Points, in no order, along strands that fork and pass close to each other.
Points whose rows are less than 110 apart are linked; no others are. Some points are linked to none.
q_450: [ -8  62   3  -2  31  19 -24  29  13  -1  24 -20 -72  26  26 -50  54  13
   5  67 -17  15  -7 -34  37]
q_829: [-44  27  30 -16 -49 -49 -31  17  46 -37 -16 -30  43  37 -25 -50  -4 -31
   8  16  15  24 -59 -20 -11]
q_528: [  1 -32  -6  -5  28  27  17  -6 -68 -27 -58  28 -30  -7 -30  80  63  24
 -30 -71  20 -56  -5  21   2]
q_142: [-16 -29 -40  13  48 -15 -42  56   4  18   7 -36   9  15  10 -35   4  -9
 -15 -16  36  31  -2  -1  -4]
q_326: [-12   8 -23  23  24   1 -12  17  25  18  43   7 -11  -3  33 -18  -2  -7
  17  28  -7  35  20 -15   3]
q_915: [ 52  -6 -59 -33 -32 -24 -11 -17  33  17  49 -62 -20 -43   1 -83 -28   9
  22  83   3  29  33 -34  -4]
q_449: [-28   2 -11 -18 -42 -49 -11  22  41 -18   5 -35   7 -10 -26 -31   7 -28
  -9  20  25  19 -49 -22  -1]
q_687: [  3  26  51   5 -73  20  43 -59   9 -47 -29  63  11  17 -44  29   3 -11
  19 -20 -72 -52 -12  12  -6]
q_868: [-31   6  -7 -23 -64 -26  25 -14  36 -24  -5 -13  42 -51 -21  38 -24 -33
  15   2  29  17 -33  11  -2]
q_36: [-16  19  24 -18 -27 -25 -18  14  31   4  19  -8 -23   6  -7 -73  37 -11
 -30  68 -35   1 -62 -51  10]
q_219: [ 26 -32 -54 -16 -50 -50 -14 -13  46   0  22 -56  32 -49 -19 -55 -43 -27
 -13  46  18  53 -42 -22 -28]
q_303: [-25  38  81  41  67  46 -30  -2 -13  15  -3  29 -33  62  11  16  41  -5
  -7   0 -53   1 -21  -7 -13]
q_432: [-35  25  74 -22 -10  -7  25  -8  16 -15 -34  30   0   9 -30  72  64 -24
 -11 -27  17 -32 -42   9  11]
q_191: [-32  22  34   9 -28   7  -1 -16   6 -37 -21  19 103  25   9  46 -61 -30
  39 -62   9  16  14  42 -30]
q_278: [-62  28  84  32  32  36  -7  -3 -25 -22 -38   5  61  98  -1  30 -10 -19
  28 -58 -23   0 -11  37 -13]
q_54: [ 33 -32 -42 -24 -31 -37  10  19   7  12  40   1 -30 -63  31 -61  21  12
 -39  81  16   6 -16 -52  20]
q_478: [-18  31  39 -28 -52 -35 -31   8  46 -20   4 -27  21  20 -27 -93   1 -15
 -17  49 -25  11 -58 -53 -10]
q_946: [  8  17 -15   2 -35 -26 -19  -2  52 -11  16 -32  51  11  15 -50 -70 -28
  41  28   3  45   7 -14 -26]
q_299: [-13  -6   7   4   7 -17 -35  15  15  28   9  -6 -14  -8 -22 -42 -31   3
 -41  -4 -18   8 -21 -32 -12]
q_389: [ 19   4   7 -36 -13 -22  11  17  12  14  29   7 -42 -27  13 -69  53   7
 -43  79 -12 -20 -40 -66  31]
q_42: [-14  55 116 -11 -29   3  32 -29  31 -25 -44  28   7  31 -42  60  52 -37
  -1  -3 -13 -44 -70  14   6]
q_637: [ 33   6 -17 -38 -57  -9  19 -38  31  14  40 -27   7 -50   0 -89 -40  -1
  25  95 -28   5  35 -42   0]
q_456: [ -5   2 -47   3  30 -18 -99  39  43   8  42 -38  -7  23  11 -80   0   9
  -4  35 -20  65  -2  -6 -17]
q_810: [ 40  14 -77 -16  31  -5 -46  33  12  16  44 -48 -44 -15  39 -62   7  35
  12  67  17  42  42 -17  14]
q_480: [ 18   9  36 -48 -72 -16  69 -44  25   7  25  20  18 -44 -14 -38  -7 -10
  19  49 -15 -40  27 -32   8]
q_614: [ 29   3  30 -40 -45  -6  73 -26   6  14  25  37 -37 -43  -6 -20  37   6
  -1  58 -18 -55  24 -30  36]
q_62: [-21  22   9   7  39  13  -4  13  -5  21  -6 -17  -3  38  -2 -11 -22   1
  27 -39  -9 -14  41  -1  -1]
q_546: [  4  48 -25  -5  30  28 -54  30  11  12  36 -36 -63  -2  24 -54   5  41
   8  51 -27  36  29 -25  22]
q_540: [-11  35  64 -33 -73 -10  23 -31  11 -17 -25  18  25 -12 -35 -19 -35 -15
  -7   6 -25 -36 -29 -32   4]
q_931: [ 28 -42 -42  -7  -5 -26  38  13 -71 -18 -42  29 -26 -49  37  56  22  43
 -28 -12  87 -27   4   9  24]
q_595: [ 13 -31 -48   8  28   4   6  30 -39  23 -24 -31 -54 -12  -7 -23 -19  37
 -19 -22  31 -17   2  -6  30]
q_713: [-14 -18 -30 -29 -68 -43  17  -8  42 -16   8 -39  36 -54 -22  -8 -18 -37
  -4  36  29  30 -51 -13  -1]
q_406: [-29  52  62  17  42  13 -40  12  15  12   9   2 -30  51   6 -26  25  -6
  -3  24 -40  10 -20 -28   2]
q_100: [  6 -27 -12 -24 -18 -16  42   9 -48 -10 -41  19 -41 -43  -7  62  40  37
 -22 -24  64 -53  -8   2  29]
q_89: [-10  33  84  29  32  27   8 -16  11  -2  -6  59 -27  54  -7  34  54 -22
  -5  -3 -42 -25 -24   0  -6]
q_769: [-34  19  17 -25 -52   5  35 -31   1 -44 -36   7  34  -8 -39  66 -16 -11
  38 -55   2 -25  -8  40   5]
q_51: [-12  -9  -4 -32 -15 -20  28   9 -27   0 -36 -18 -31 -29 -31  39   8  13
 -23 -29  44 -38 -10  -8  24]
q_206: [-18   8  13   6 -17  -2 -30  -4   1 -17 -25 -19 112  12   7  38 -98 -25
  24 -64  29  41  16  43 -38]
q_704: [-35  65 117  23  32   5 -10   1  19 -12 -28  -6  17  95  -5   3  19 -26
  20  -9  -3 -12 -38   2  -8]
q_324: [-77 -10  37   0  40  26  -2  18 -22 -17 -31   9  21  26 -17  84  61 -20
 -15 -62  29  -4 -39  34   3]
q_254: [-63  -4  41   1   9  -8   1  18   7  -7 -20  20   4   6 -18  59  46 -21
 -21 -33  26  -5 -53   1   2]
q_575: [-34   5   5  19  -5   7  11 -10  16 -11   2  16  53  23   9  43 -16 -38
  39 -40 -12  17  23  29 -16]
q_415: [-28 -55 -42   7  28  34  -3   0 -46   6 -21 -30  54 -19 -15  79 -22  -7
  -7 -88  21  14  -4  63 -14]
q_433: [  5 -27 -18  30  66  69  -5  -5 -70  -7 -16  39 -24  37  -1  31  46  29
  -5 -66 -48 -38  50  26 -19]
q_950: [-41   2  -9 -27 -41  -7  13 -18  11 -24 -24 -28  49 -34 -23  77 -39 -18
  29 -42  31  11 -17  39   3]
q_382: [ 76 -59 -74  17   7   4  29 -11 -75  14   8  24 -55 -39  48  18 -17  72
  -1  12  23  -5  50  20  20]
q_677: [ 32 -11 -52  14  15  -2  12  18  -4  23  39  16 -38 -31  52  -7  15  16
   6  42  21  16  43 -11  20]
q_527: [-42  48 104   5 -39   0   5 -25  14 -42 -44  47  44  45 -27  53   5 -25
  12 -29 -18 -19 -45  24 -13]
q_46: [ 93 -32 -84  -1  22 -20 -16 -12  28  31  30 -96  -1 -15   2 -32 -59   2
  12  33  48  54  30   4  -9]
q_376: [ 27 -35 -64   9 -13 -30 -31   4  44  23  25 -42  12 -33 -11 -45 -45 -10
 -31  24  15  47 -26  -4 -24]
q_560: [ 38 -38 -10  -5 -51 -13  56 -36 -32 -15  13  85 -30 -44  -4  41  55  26
 -25  15 -27 -54  22  -1  11]
q_487: [ 77 -16 -85 -18  11 -27 -28  -1  20  21  40 -81 -35 -28  17 -62 -29  23
  14  62  39  43  45 -20  -6]
q_338: [ 21  10 -61  24  46  48 -36  11  -4  32  39   0 -43 -40  49 -11 -26  37
   6  29 -33  50  48  15  17]
q_884: [ -1 -20  20 -34 -53 -24  32 -18   0  13  -2  11  -2 -66 -40   3 -13   3
 -45   5 -14 -37 -32 -29   8]
q_591: [ -4  45  29 -18 -10 -15  -6  11  22   4 -11 -27  10  30 -19 -41 -43  -3
  26 -10   7 -19  31 -33  -7]
q_97: [-53  43  91  31 -17  12 -18  -8  -4 -38 -49  19  61  68  -7  30 -34 -14
  15 -42 -13  12 -45  20 -11]
q_208: [-16  58  36  25  -4  18 -11  -3  31  -6  16  17  26  41  25 -37 -43 -12
  51  14 -34  23  37   1  -9]
q_271: [-74 -27  -7 -18  34  28 -11  10 -38 -12 -28 -17  46  -9  -7  92  21 -14
  -5 -76  42   9 -24  58   0]
q_259: [  2 -23  12 -61 -83 -23  44 -42 -17 -18  -6  24   9 -86 -42  52   1  10
 -16  -3  -3 -49 -13   5   8]
q_936: [ 43 -64 -85  27  72  29 -22  12 -12  49  17 -61  20 -17  28   9 -51  -3
 -17 -26  29  41  18  51  -7]
q_417: [-43   8  62  26  60  57 -12  -6 -29  -4 -18  32  43  79  -4  29  15 -13
  22 -68 -44 -14  31  31 -28]
q_924: [ 15 -44 -70  32  64  27  -2  49 -55  20 -23 -25 -35   1  38 -12   0  36
 -26 -23  42   9  -7  21  25]
q_710: [-31  36  31  17  73  19 -75  36   6  11  13 -29 -39  61  10 -46  33   9
 -14  21 -30  35 -20 -25   2]
q_807: [ 10   9  -7   7  21  18  25  -5 -14  10  15  36 -47   1  13   9  24  12
  21   1 -20 -26  51  -8  13]
q_58: [ -7  12   5 -20 -27 -28 -59  22  40   5   5 -25   8   7 -27 -92 -36  -1
 -24  30 -26  22 -33 -36 -21]
q_537: [ 60 -21 -52  14   7  23  26 -13 -59   1  22  39 -76 -42  43   8   5  66
  11  31 -17 -14  71   9  27]
q_757: [  6   1 -29  19  12  -4  -9  -1  28  18  31 -20  20   4  16 -15 -48 -25
  31  -3   2  44  28   5 -12]
q_935: [ -5  -5  32 -12 -18 -18  -2  -5   7  20   5  27 -10 -37 -27 -26 -16  -2
 -48   4 -36 -22 -32 -44   2]
q_900: [  1  38   9  16  20  10  16  14  15   9  13   8 -67  26  25 -22  60  -2
   6  54  -6 -10 -22 -25  34]
q_233: [ 48 -30 -54  -3 -20 -26  29  14 -20  16  32  36 -36 -60  59 -19  21  22
 -26  68  35   4   4 -29  25]
q_798: [-12  33  49 -25 -76  10  38 -56   0 -62 -47  42  16   2 -63  71  14   0
  20 -37 -36 -63 -11  40  -4]
q_974: [-17  61 104 -14 -32 -13  21 -16  41 -14 -29  -3   6  41 -31  10  28 -38
  -4  21  -3 -31 -78 -12   8]
q_646: [-32  64 102  -2 -15 -29 -18   9  33 -29 -40 -30  19  74 -29 -20  19 -34
   2   8   8  -3 -79 -19  -6]
q_245: [ -31   19   10    7   37   -3 -106   44   29   -3   21  -40   -2   59
   -3  -85   -5   11   -6   23  -31   53  -10  -13  -15]
q_328: [-20  31  17  27 -17 -11 -28   5  40 -20  18  -8  77  44  39 -38 -69 -31
  52  14   2  57  20   9 -24]
q_461: [  3 -42 -25  16   6  -2  13 -14 -21  -2  -1  54   4 -25  -7  63  20   6
 -16 -43  -6 -19  32  16 -17]
q_761: [ -7 -15 -15  10  -4 -11  20  -6   3   7  12  27  18 -28  -6  42  -4 -20
   0 -23   3   2  12   6  -9]
q_380: [ -3 -31 -23  27  59  46  -8   0 -49  13 -24  18 -23  13 -13  19 -10  27
 -10 -67 -37 -12  21  18  -8]
q_350: [ 40 -22   3 -55 -68 -24  55 -43   7  14  42 -13   8 -69 -11 -60 -30   3
   8  75  -7 -24  31 -43   5]
q_296: [ 38  -8  33 -18 -52  -1  85 -33   0  -3  18  76 -35 -31  -7  15  72   7
  -8  45 -24 -69   9  -6  39]
q_301: [ 17 -23  -4   5 -23  -4  22 -34 -19 -23   0  77  -9 -17 -22  52  39  10
 -13 -37 -45 -51  36  11 -25]
q_74: [ 42 -71 -88  36  73  31  -7  32 -59  36  -8 -23   1 -16  54   6 -23  25
 -27 -23  47  24  18  39  11]
q_754: [ 23 -12  -4  24   5  13  49  -9 -46 -20 -21  72 -53  15   6  55  77  16
  -4 -13  -3 -55  15  16  18]
q_791: [ 26 -49 -54  24  32  19  20  -5 -50   1  11  43   5 -16  24  55  29  14
   4 -46  -2 -16  67  28 -15]
q_283: [ 58 -24 -77  20  31  13  -6   3  -5  31  48 -18 -30 -47  49  -5 -30  22
   5  37  10  43  39   4   7]
q_834: [-38  -4   8   7  60  25 -22  24 -13  21  -8 -38  44  45   7  -9 -32  -8
  20 -64   2   4  44  16 -26]
q_482: [ 41 -53 -70  11  16 -13  36  11 -54   6 -13   7 -26 -38  42  29  -5  34
 -10 -14  62  -4  21  12  20]
q_414: [ 24 -30 -48  34  39  33  34   3 -59 -11  -9  59 -25   7  41  47  62  22
   8 -26   3 -31  46  26  11]
q_555: [ 34 -19 -67   4  -8 -30 -82  21  52  19  36 -50   4  -6  -7 -84 -31  -2
 -11  43 -15  73 -14  -1 -27]
q_878: [ 19  14  42  21   8  26  41 -21  -7  -7 -10  67 -47  27 -10  53  89  -7
  -1   3 -28 -58 -10   8   7]
q_633: [-21  -4   4   1  31  -4 -28  14  10  14  -9 -44  87  27   7   7 -70 -23
  24 -64  39  26  36  31 -37]
q_673: [  0  -3  -3  -9  17 -17  11  27 -18  16 -31 -33 -51   6 -18 -14   7  18
 -24 -21  35 -28 -19 -26  23]
q_615: [ 74 -39 -72  17  39   1 -16 -14  19  47  25 -75  21 -12  12  -2 -72  -3
   2   0  27  52  24  27 -13]
q_358: [-34  63  79  18  13  18 -11   3  18 -14 -13  14  24  79  11 -22 -17 -11
  40 -12 -23  -1  10   0  -7]
q_917: [-23 -51 -33  22  58  48 -18   4 -39  22 -19  -8  29   3 -14  35 -20   8
 -17 -85  -5   1  15  43 -24]

A fork is a point with three links. Follow the links from the first point to the second and name the forks in between, in order.
q_834 / q_936 => q_461 > q_487
q_326 / q_271 => q_42
q_46 / q_591 => q_487 > q_461
q_482 / q_350 => q_487
q_868 / q_761 => q_713 > q_461
q_935 / q_555 => q_478 > q_713
q_878 / q_299 => q_713 > q_478
q_950 / q_791 => q_713
q_254 / q_389 => q_42 > q_677
q_555 / q_62 => q_461

Follow the links from the first point to the second, and from the first to the third. Name the last point that the two ways share.
q_283 / q_303 / q_884 => q_478
q_450 / q_74 / q_834 => q_487
q_324 / q_417 / q_935 => q_42
q_950 / q_575 / q_974 => q_713
q_546 / q_575 / q_245 => q_461
q_299 / q_761 / q_677 => q_478

A fork is a point with three links, a tip a point with one. Leave the first point through the second and follow the links. Name the first fork or tip that comes.
q_376 / q_555 => q_461
q_537 / q_382 => q_487
q_615 / q_936 => q_537
q_704 / q_358 => q_677
q_414 / q_754 => q_713
